Each row is a point on a tangle of strands that fork and nearly touch. The rows are in no order.
In the rows, 128 means zero.
Two points are linked if the straight distance between their rows is under 144. Some points are linked to none.
Ruba: [ 97 151 107 226 130 157  79  88 110 131 158  77 158 133 106 124 133 126
 109 141 165 109 154 148 143 133 120 101 162]
Lan: [119 147  78 152 133 144 108 119 105 148 163  73 186 120 160  99  71 123
 132  81 123  92 123 107 111 151 130 174 120]
dira: [153 114 113 194 161 156 171 126 123 103 105 146 148 154 114 164 117 154
 202 137 143 125 134 139 136 111 167 146 208]
Sas: [158 106  98 152 160 159 151 128 150  99 135 158 102 166 137 148 149 109
 192 203 136 108 140 127  96 136 187 102 145]
Zes: [131  97 164  52 145 123 125 136 119  96 128 194  60  79 148 114 120  84
 100 131 104 116 120 141 100 151 179 101 107]
valek: [133 129 176 184 120 139 138 143 130 126 118 108 122 181  99 188 148 148
  89 139 127 142 136 151 178 117 130 111 178]
gis: [143 104 158  97 134 153 131 122 144 133 113 123 161 173  47 163 155 147
  99 140 121 209 116 179 121 107 110 132 198]
kefin: [131 138  78 208 171 178 128 126 158 125 163  78 117 147 133 124 150 130
 149 149 144 125 123  94  91 125 164 131 168]
Nane: [147 148 131  85 138 137  90 123 109  76 121 158 118  87  42 131 134  67
 111 133 105 129 124 170 106 117 100 123 188]
Muked: [102  96 120 157 189 128 143 109 139 123 172  99 162 191  69 158 139 139
 186 147 131 108 129 131 151 174 153 148 122]
Lider: [ 98 161  74 113 125  86 158  90 124 110 134  83 156 123  99 167 147 124
 130 142 143 175 165 127 141 143  67 113  88]
sogi: [153 124  87 126 145 129 160 114 126 103 115 120 131 133 107  96 126 129
  78 120 101 149 154 117 156  99 165 144  70]
fub: [149 141 111 148 128 170  97 121 135 152 112 174  92 145 213 118  84 155
 166 148 164  92 122  60  87 142 134 162 155]
Boka: [164 173 120 153 101 103 165 143 112 128 126 117 160 128 173 157 123 130
 154 153 143 148 140 111 125  98 127  97 102]
mar: [170 100 184  83 158 114 135 153 120 105 129 150 102 106 118 116 120 121
 134 106  99 114 118 137 113 139 134 102 146]
rarig: [111  79 150 135 157 143 137  94 130 124 133  99 152 192  60 163 129 180
 112 107 145 197 127 134 134 108 117 139 152]
Forat: [154 134 119  87 104 132 130 119 137 137  97 156  74 116 162 111 156 106
 127 160 139 122 132 116  96 113 101  90 154]
nerig: [142 113 162 121 113 163 139 135 129 137  97 154  89 179  99 145 153 105
  66 140  98 126 136 176 147 118 153  94 201]
rar: [122 111 138 159 140 169 122 142  97 107 124 161 124  83 151 162 114 101
 177 162 109 112  96 171 115 161 109 118 222]
Manol: [ 57 115 115 188 170 106 102  63 151  84 112 103 183 162  91 194 193 134
 133 102 144 169 140 167 148 164  94 156 179]
nepef: [126 138  77 116 103 110 129  79 145 168 156  78 189 114 124 136 168 169
 146 143 166 160 157 130 108 165  73  92  98]
lipok: [ 85 104 131  59  95 110 110  91 134 142  83 191  79 117 213 124  80  82
  94 162 175 124  87 111  98 170 146 156 122]
kon: [121 150 144 142 126  89 160 140 145 109 105 116 166 182 108 153 171  42
 119 113 120 167 120 177 123 101 118 102 163]
resap: [125 127 116 150 172 110 115 115 168 110 155  83 128 168  87 115 202 102
 110 114 115 167 112 119 146 130 109 151 107]
Vesaf: [125 125 108 178 161 156  94 122 103 157 131 128 149 128  94 127 139 156
 174 165 147 151 120 153 136  92 156 129 125]
zev: [120 159 131 100 119  87 108 125 119  94 141 144 157  61  83  93 150 113
 142 129 132 184 119 117 131  81  82 157  69]
pife: [135  79 132  93  86 114 142 132 134 153 149 132 169 172 116  93 131 111
 135 109 129 101  99 150 150 123 136 128  84]
gasot: [123 155 191 140 131 108 125 173 112 116 126 171 115 140 117 108 154  82
 132 139  92  93  85 122 171  92 157 121 117]
pel: [ 66  95 144  95 142 133  97 112 130 134 107 174  55 106 219 119  65 106
  96 136 152  93  98  90 126 180 171 170  99]
Vob: [141 121 179  72 134 129 133 155 131 153 118 138 133 128  65 157 157 125
 119 112 119 181 122 208  93 107 125  85 191]
kem: [155 107 148  43 133  98 113 123 133 114 115 201  87  88 192 142 112  93
 158 145 143 105 130 130  62 175 160 101 123]
zuse: [133 103 139 102 159 179 127 150 104 103 128 166 123 157  63 139  49 134
 169 159 149 114 147 153  87 130 148  99 164]
neper: [130 116  82 104  95 137 169 154 158 113 132 144 101  82 138  83 155 103
 101 131  98 145 142 110 128  94 149 133  50]
Dapa: [ 87 158 122 151 129 103  87  97 109 121 137 128 133  97  68 124 167 155
 152 115 159 197 125 123 160  68  89 160  96]
butu: [ 81 132 107 178 142 119 121  86 105 113 182  75 194 164 121 113 101 116
 152  70 168 128 114  99 128 125 136 160 115]
kezi: [165 135 141 123 107 152 109 166 142 168 144 145 123 162 174 118  89 178
 183 134 163  89 116  68  88 122 116 141 113]
Fegu: [144 136 171  50 100 123 101 169 146 120 125 159 127  86 119 104 128 119
  89 157  74 104 102  95 108 111 112 148  70]
Rabe: [170 125 137 112 153 104 169 121 117 122  98 142 166 151 125 141 124 115
 128 112  65 116 117 153 179 158 154 163 133]
doda: [113 126 132  72  77 153 127 183 149  96 100 219 101  98 146  92  49 134
 119 144 106 105 124  62 105 100 155 174  58]
pav: [108 169  89 123 131 110 106 164 129 187 161  67 122  82 148 118 127 183
 141 108 138 119 131  98  98 150 134 135  98]
Sezam: [135 147  92 159 151 169 141 128 115 149 131 131  76  87 229 157 135 145
 125 127 103 140 114 112 116 174 159 140 159]
finad: [167 129 132 131 103 109 120  89 153 157 128  93 147 141 104 141 184 156
 125 146 150 155 165 151 137 145  64  87 161]
zase: [130 136 129 102 123 158 153 162 107 120 130 189 120 163 127 161  72 115
 199 161 116  91 116 130 117 154 145 137 147]
zadeb: [150 140 119 140 122 128 172 159 154 154 149  89 138 169 184 124  84 157
 209  98 163  94 139  82  91 140 122 113 125]
tivig: [136  96 132 133 146 123 143  79 126 117 130 117 142 166  82 118 144 168
  70  65 125 197 145 130 171 105 139 142 108]
teg: [ 99  93 118  91  81 135 133 160 137 105  97 181  93  44 200 105  38 130
 117 115 136 102 127  95  69 105 131 149  65]
Ful: [ 74 149 112 174 149 101  88  81 156 137 135  83 153 178 106 158 209 137
 113  81 144 186 131 129 147 161  98 160 147]
luzos: [131 124 150 145 147 155 173 127 109 138 105 145 152 173 115 164  79 139
 193 135 115  87 112 155 152 143 152 162 209]
nisu: [127 151  79 171 153 167 141 134  91 135 147  97 120  86 181 113  79 135
 121  73 100 121 126 116 125 161 162 155 169]
Vepaz: [130 100 114 173 195 109 124  87 160 103 121  87 165 159  79 177 186 140
 153 145 125 130 138 156 158 166 144 148 172]
sobef: [131 170 101 122 153  94 113 147 142 160 138  79 123  82 145  97 140 165
 100  72  84 115 117  94 139 166 143 175 104]
Pim: [120 171  69 130 164 120 108 149 118 158 139 102 147  91 129 131  94 167
 196 148 149 123 153 120  98 137 120 139  75]
vidun: [133 143 129  73 148 113 102 155 120 130 106 162 136  78 126 115 138 100
 100 153  54 126 105 155 133 121 131 155  75]
bab: [142 151 179 146 107 113 107 135  94 130 128 135 103 107 102 103 107 162
 123 121 154 112 136 115 168  65 120 113 112]
beren: [ 58 157 108 193 124 112  95  93 104 162 197  58 193 157 123 133 130 144
 115  90 174 130 136 114 126 160 148 121 140]
ker: [106 114 118  77  90 113 165 161 156 138 146 130 133 146  92  82 150 106
 120 122 125 159 105 116 127  73 123 130  52]
Vados: [104  98 134 132 148 110 117 110 113 158 158 104 160 183  91 135 134 122
 142 138 127  87 129 162 173 163 143 113  94]
Vuvi: [132 105 179 103 159 148 134 120 121 129  86 159  66 164 142 174 116 106
 100 161 119  96 133 148 100 131 169  94 201]
pituz: [128 118 167 132 102 122 131 151 167 122 141  96 129 108 138  60 135 129
  51  72  96 115 114  78 153 111 122 125  79]
bezu: [161 104 111 173 169 201 117 135 175 113 155 133 119 168 146 159 138 135
 174 180 128  94 120  93  98 163 172 163 171]
sapaz: [146 165  88 122 184 131 117 139 114 132 117 121 110  82 141 139 135 132
 152 169  86 135 133 137 114 140 130 141 100]
vaka: [116 112 132  66  51 125 103 121 144 138  75 166 109  45 167 107 128  92
  30 138  81 107 141 146 118 106 112 134 100]
kesup: [112 143 158 140 121 125 127 161 116 166 105 149 109 183 157 116 115 106
 133 152 129  63 110 119 138  85 159 114 114]
tus: [156 148  86 134 109 168 129 132 119 126 110 173 123 110 169  78  93 140
 138 110 115 115 100  73 123 117 131 186 135]
Deme: [120 111 174 156 125  88  89  91 164 148 128  83 145 177  90 156 203 153
 113  97 151 166 148 162 153 159  72 117 146]
bez: [121 144 121 126  92  98 158 143 129 127 157  81 165 170 141 143 101 136
 151 121 170 102 140  89 123 124 111 109  69]
mer: [108 121  76 119 145 137  90 110 106 166 123 117 149 112  80  91  93 158
 167 138 161 135 131 155 116 109 112 137  94]
Mupe: [149 131 133 108  99 153 154 157 117 101  98 208 142 122 148  80  76 109
 129 121  96 102 108  90 146 105 170 171 103]
megek: [110 123 117  53  69 129 113 101 134 109  83 197  98  87 185  96 109  57
  65 141 131 115 103 116  85 115 130 137 125]
vamar: [ 97 125 120 121 114 115 175 147 144 133 113 110 126 156 102 122 167  70
 103 100 113 200 143 205 141 123  98  92 144]
Ton: [156 150 152  70  93 128 120 175 132 144 135 145 138 129 131 143 103 159
 137 158 118 102 105  95 124 115 106 155  78]
Tegen: [167 128 131 163 123 162 139 100 147 145 125 126 160 138 114 176 163 185
 140 203 143 136 146 146 118 143 101  87 191]
bipa: [159 131 116 156 119 164 137  97 111 113 131 159 137 100 141 154 109 166
 187 192 153 108 143 144 107 175 102  87 197]
tini: [122 110 118 185 123 185  80 106 112 150 154  95 127  95 142 120 126 128
 101 151 141 122 146 162 119 138 101  74 153]
tusag: [117 115 106 132 122 162 117 115  98 130 137  86  83  76 160 123  90 129
  70 113 125 110 165 143 127 162  93  81 139]
bito: [103 159 155  82  97  69 179 128 115  70  99 135 150 154  70 128 115 102
  77  82 107 149 134 122 173 109  85 142 116]
mefud: [ 86 139 138 122  78  72 122 139 167 173 151  66 111 132 115 102 188 155
 103  64 160 148 144 123 157 135  70 117  88]
Kibab: [163  93 182  92 172  95 141 137 132 123 115 128 116 137  69 151 149 141
 150 113 121 133 130 183 121 134 152  89 191]
rapok: [115 153 168 169  93  98  76 104  80 119 158 113 158 116 102 135 130 152
 111 116 162 148 132 117 170  90  81 122 100]
motad: [133 149 125 136 100 135 174 166 106 147 126 127 107  96 221 159 116 143
 136 134 124 126 132 114 119 130 137 100 115]
Nof: [149 150 173 170 143 105 146 115 106 113 138 126 150 145 107 197 143 178
 119 110 119 164 122 106 198 122 138 160 138]
voba: [141 116 127 140 128 145 117 121 118 106 138 138 148 127  89 144 144  87
 140 154 104 128 102 175 142 144  97 126 197]
Riraz: [163 135 129 122 180  75 149 116 132 143 116 110 158 120 155 102 137 146
 148  75  90  96 122 119 157 169 151 161 101]
kotek: [174 104 103 117 144 155 146 144 155  94 133 168  98 172 155 106 107  98
 159 154 141 111 152  88  90 119 177 123  89]
Zose: [142 142 122  91 133  86 107 112 101  72 127 134 158  82  75 109 128  74
 128 117 125 169 146 168 117 105  83 115 119]
Gapi: [177 105 127 177 195 123 127 122 116  99 121 135 155 129 116 125 124 141
 183 127 141 142 132 133 115  88 178 149 133]
Dob: [139 128 100 164 147 132 151 132 152 112 154  81 102 136 114 114 159 112
 138 118 129 138 130 109 133 133 112 108 135]
petif: [ 96 127 147 106  90  60 152 143 152 146 171  71 139 133 125 115 149 162
 129  86 166 110 126  89 136 120 105 113  56]
Fele: [139 120 122 153 108 158 114 130 124 139 148  87  87  84 183  88 121 131
  43  91 122 119 148  97 123 118 139 113 114]
Dek: [ 65 124 112 129 109  99 126 145 126 163 129  88 100 109  99  94 160 128
 125 104 143 162 157 186 148 122  84  85 103]
Zuzu: [177 140 180 156 130 127 116 125 125 122 102 127  80 130  90 130 152 176
 107 136 146 127 137 117 159  90 115 123 185]
luv: [117 111 117 123  47 132 152 155 124 171 100 144 109  70 240 127 118 141
  93 118 133 114 118 129 122 109 136 104  96]
pif: [111 114 162 146 139 160 141 135 123 128 121 138  93 199 169 138 100  63
 135 161 122  59 117 120 126 122 175 108 163]
vop: [ 95 101 121  92 128 160 125 145 118 123 128 178  43  89 179 117 115 124
 117 153 115 118 112 103 129 158 159 138  92]
Peki: [135 156 140  94  59  91 122 132 120 115  79 151 152  79 130  87 121  97
  53  97  95 112 142 161 154 107  85 129 121]

Follow the links from the first point to the second, and from the first to the third. Name the last point that the two ways share.
sobef / Fele / mefud | bez
Lan / zase / Rabe | Pim
sapaz / Lan / mefud | bez
Nane / kotek / Vepaz | Ful
bezu / bipa / neper | Ful
dira / petif / teg | kezi
mar / Lider / voba | finad
sogi / Lider / Zose | finad
Mupe / Ruba / Pim | kezi

A fork is a point with three links. Follow the links from the first point to the second and name the forks in between, in order.
Nof / rar | valek
Kibab / bab | Ful finad
Gapi / Boka | Pim kezi bez
vamar / luzos | bez kezi Pim
pav / Ruba | Pim kezi bez motad
Tegen / Peki | finad Ful Zes

Name the points in between on the shortest way along the links from the first point to the second, in order.
Peki / Lider | vaka megek lipok pel vop Zes mar Kibab Vob gis rarig tivig sogi neper ker pife Vados Muked Vepaz Manol Ful Deme finad nepef
Rabe / zase | Riraz sobef pav Pim mer Vesaf Gapi dira luzos
luzos / teg | dira Gapi Vesaf mer Pim sapaz vidun Fegu Ton kezi fub tus Mupe doda
vidun / beren | Fegu Ton kezi zadeb bez Boka motad Sezam nisu Lan butu
pif / resap | Vuvi nerig valek Zuzu bab rapok Dapa zev Zose Nane voba rar bipa Tegen finad Deme Ful
